Points, in no order, along strands that fork, close into loops and pass close to each other.
Two points are linked if the straight distance between their rows is under 26.4. Some points are linked to none.
<306>: [-12,  -9,  10, -18,  20,  -6,   5,   5, -20,   2,  24,  -7,  26,   1]
<171>: [ 11,  23,   6,  39, -13,   6, -15, -13, -17, -15,  -3,   4,  -6,  10]
<316>: [-28,  10,   3,  23, -14,   3,  -7,  -2, -10,  14,  11,  22, -13,  -7]
<234>: [ 20,  -4,   8, -29,  -1,  -6,  -5,  -4,  17,  -5, -15, -14,   3,  12]
<501>: [  3, -15,   5, -19,  24,   0,  13,   5, -10,   2,  15,  -4,   7,  13]
<528>: [ 13,  -6,  -7,  -5,  13,   2,   6,   2, -11,   0,  -6,  -3,   2,   3]
<78>: [-18, -17,   0, -19,  -9, -13,  -5,  -6,  28,  17,  -8,   8,  -7,  -5]
<484>: [ 12, -19,  -3, -23,  22,  -2,  16,  12,  -4,   1,   8, -10,   6,   6]
<377>: [-14,   3, -13,  19,  -7,   8,  -2,  -1,   1,   5,  -3,  13, -10, -11]
<470>: [  7,   6,  14,   1,   9,  -2,   4,  -1, -19,  -1,  20,  -4,   8,   5]
<177>: [-15,  -9,  -9, -10,   6,  -2,  12,   8,   8,   8,  13, -11,  15, -22]
<241>: [ 27,   3,  -9,  -3,   3,   5,  11,  13,   9, -20, -18,  -3,  -9,  22]
<116>: [ 29,   2,  -3, -11,   1,  -4,   9,  11,  15, -12, -13, -10,  -5,  17]
<546>: [ 17,  17,  10,  26,  -4,   7, -14, -11, -17, -17, -10,   8,  -9,  20]
<379>: [-16, -11,   0, -17,  18,  -1,   6,   4, -14,   5,  16,  -4,  24, -10]
<519>: [  0,  -6,   5, -30,   2,  -5,  -5,  -7,  21,   5,   0, -17,  12,  -9]
<75>: [  9,  -1,   3,  -1,  12,   4,   0,  -6, -17,   0,  -2,   3,   0,   8]
<442>: [  1,  23,   6,  35, -11,   9, -18, -14, -14,  -9,  -1,   9,  -5,   1]
<122>: [-11, -17,  -1, -28,   0,  -4,  -4, -11,  29,  10,  -9,  -1,  -1, -10]
<564>: [-22,  17,  10,  24, -14,   3,  -7,  -2,  -8,   5,  21,  16,  -7, -10]
<71>: [ 17,   4,   5,  -3,  14,  10,   3,  -4,  -6, -13,   0,  10, -14,  25]
<320>: [-17,  -4,  -7,  -7,  -2,  -7,  11,  11,  13,  10,  13,  -6,   8, -21]
<402>: [ -3,   3, -15,  14,  -6,   5,  -1,  -1,   7,  -1, -10,  -1,  -3, -14]
<45>: [-32,  -6,  -1,  10, -12,  -9,   3,  15, -13,  21,   8,  19,  -5, -10]
<392>: [  3,   7,  -5,  23,  -3,  13, -12, -12,  -9, -10, -19,   7,  -4,   2]
<527>: [ 10,  -4,   5, -28,   1,  -6,  -8,  -8,  18,   3,  -8, -17,   9,  -5]
<233>: [  2,  -7,   4, -24,   2,  -8,   4,   2,  17,   5,   9, -23,  18, -15]
<65>: [  9,   1, -12,   4,  -2,   3,   1,   0,   4,  -3,  -9, -10,   3, -12]
<72>: [ 15, -14,  -4, -21,  14,  -7,  16,  12,   3,   1,   4, -19,  12,  -2]
<456>: [ 18,   3,  -2,  -7,  18,  16,   6,  -2,   1, -18,  -3,  10, -15,  23]
<193>: [ 27,   0,   3, -23,  -1,  -8,   1,   3,  16,  -9, -11, -15,   1,  14]
<188>: [-28,   3,   2,  30, -23,  -5, -11,   6, -15,  20,   2,  26, -17,  -4]
<513>: [-21,   3,  -6,  19, -10,   6,  -5,  -2,  -4,  10,   2,  21, -12,  -8]
<332>: [ 18,  11,   8,  21,  -1,  11,  -9,  -7, -13, -21, -19,  12, -14,  27]
<192>: [-26, -15,   8, -20, -11, -24,   9,  17,  19,  20,  19,  -4,  10, -14]
<268>: [-21, -12,  -7, -15,  16,   0,   9,   7,  -7,   6,  13,  -6,  21, -19]
<406>: [ 16,  -6,  -3, -15,   6,  -7,   7,   6,   6,   1,  -2, -20,   8,  -5]
<388>: [-15,  -3,  -4,  -3, -12, -10,   9,   9,  19,  13,  12,  -4,   1, -18]
<238>: [ 24,   1,  -9,   4,   3,   6,   6,   6,   0, -17, -22,   0,  -9,  20]
<212>: [ 15,  -3,  -9,  -7,   3,  -2,   4,   3,   3,  -1,  -6, -16,   6,  -6]
<362>: [  9,   6,  -9,  24,  -4,  14,  -9,  -6, -10, -16, -29,   4,  -7,   8]
<331>: [-12,  11,   2,  13,  -1,   8, -10, -13, -11,   3,   6,   8,   0, -10]
<95>: [-16,  24,   4,  28, -13,   4,  -3,   0, -13,   2,  25,   6,   2, -14]
<133>: [ 17,   5,  -1,  19,  -2,  12,  -5,  -2, -11, -20, -30,   8, -10,  24]
<536>: [-15,  -4,   4,  -3, -17, -17,   2,   8,  21,  15,   9,   0,  -5, -12]
<88>: [-15,  -9,   5, -10, -15, -15,  -5,  -4,  27,  14,   0,   5,  -7,  -6]
<339>: [ -5,  17,   5,  24,  -7,  10, -15, -17, -13,  -1,   2,   7,  -4,  -3]
<182>: [ 13,   2,   7,  -2,  13,   5,   1,  -5, -15,  -6,   4,   5,  -6,  18]

A piece is two or more points that can be reached from each other along the links. Count, over all rows, the pieces, the separate loops (a circle has one, a figure eight two, a Y none), the forks (points with three links) and the tips (points with one).
pieces -> 4
loops -> 0
forks -> 2
tips -> 10

A tip is a point with one link. Name the tips that can be reached along the links from each point below, in the order of the rows.
<484> -> <501>, <456>, <188>, <95>
<362> -> <392>, <331>
<388> -> <306>, <122>
<116> -> <233>, <238>

Name the points in between on the shortest way along the links from the first point to the second, in order.
<88>; <379> -> <536> > <388> > <320> > <177> > <268>
<316>; <402> -> <513> > <377>
<171>; <392> -> <546> > <332> > <133> > <362>
<182>; <406> -> <75> > <528> > <212>
<527>; <241> -> <234> > <193> > <116>
<188>; <95> -> <316> > <564>
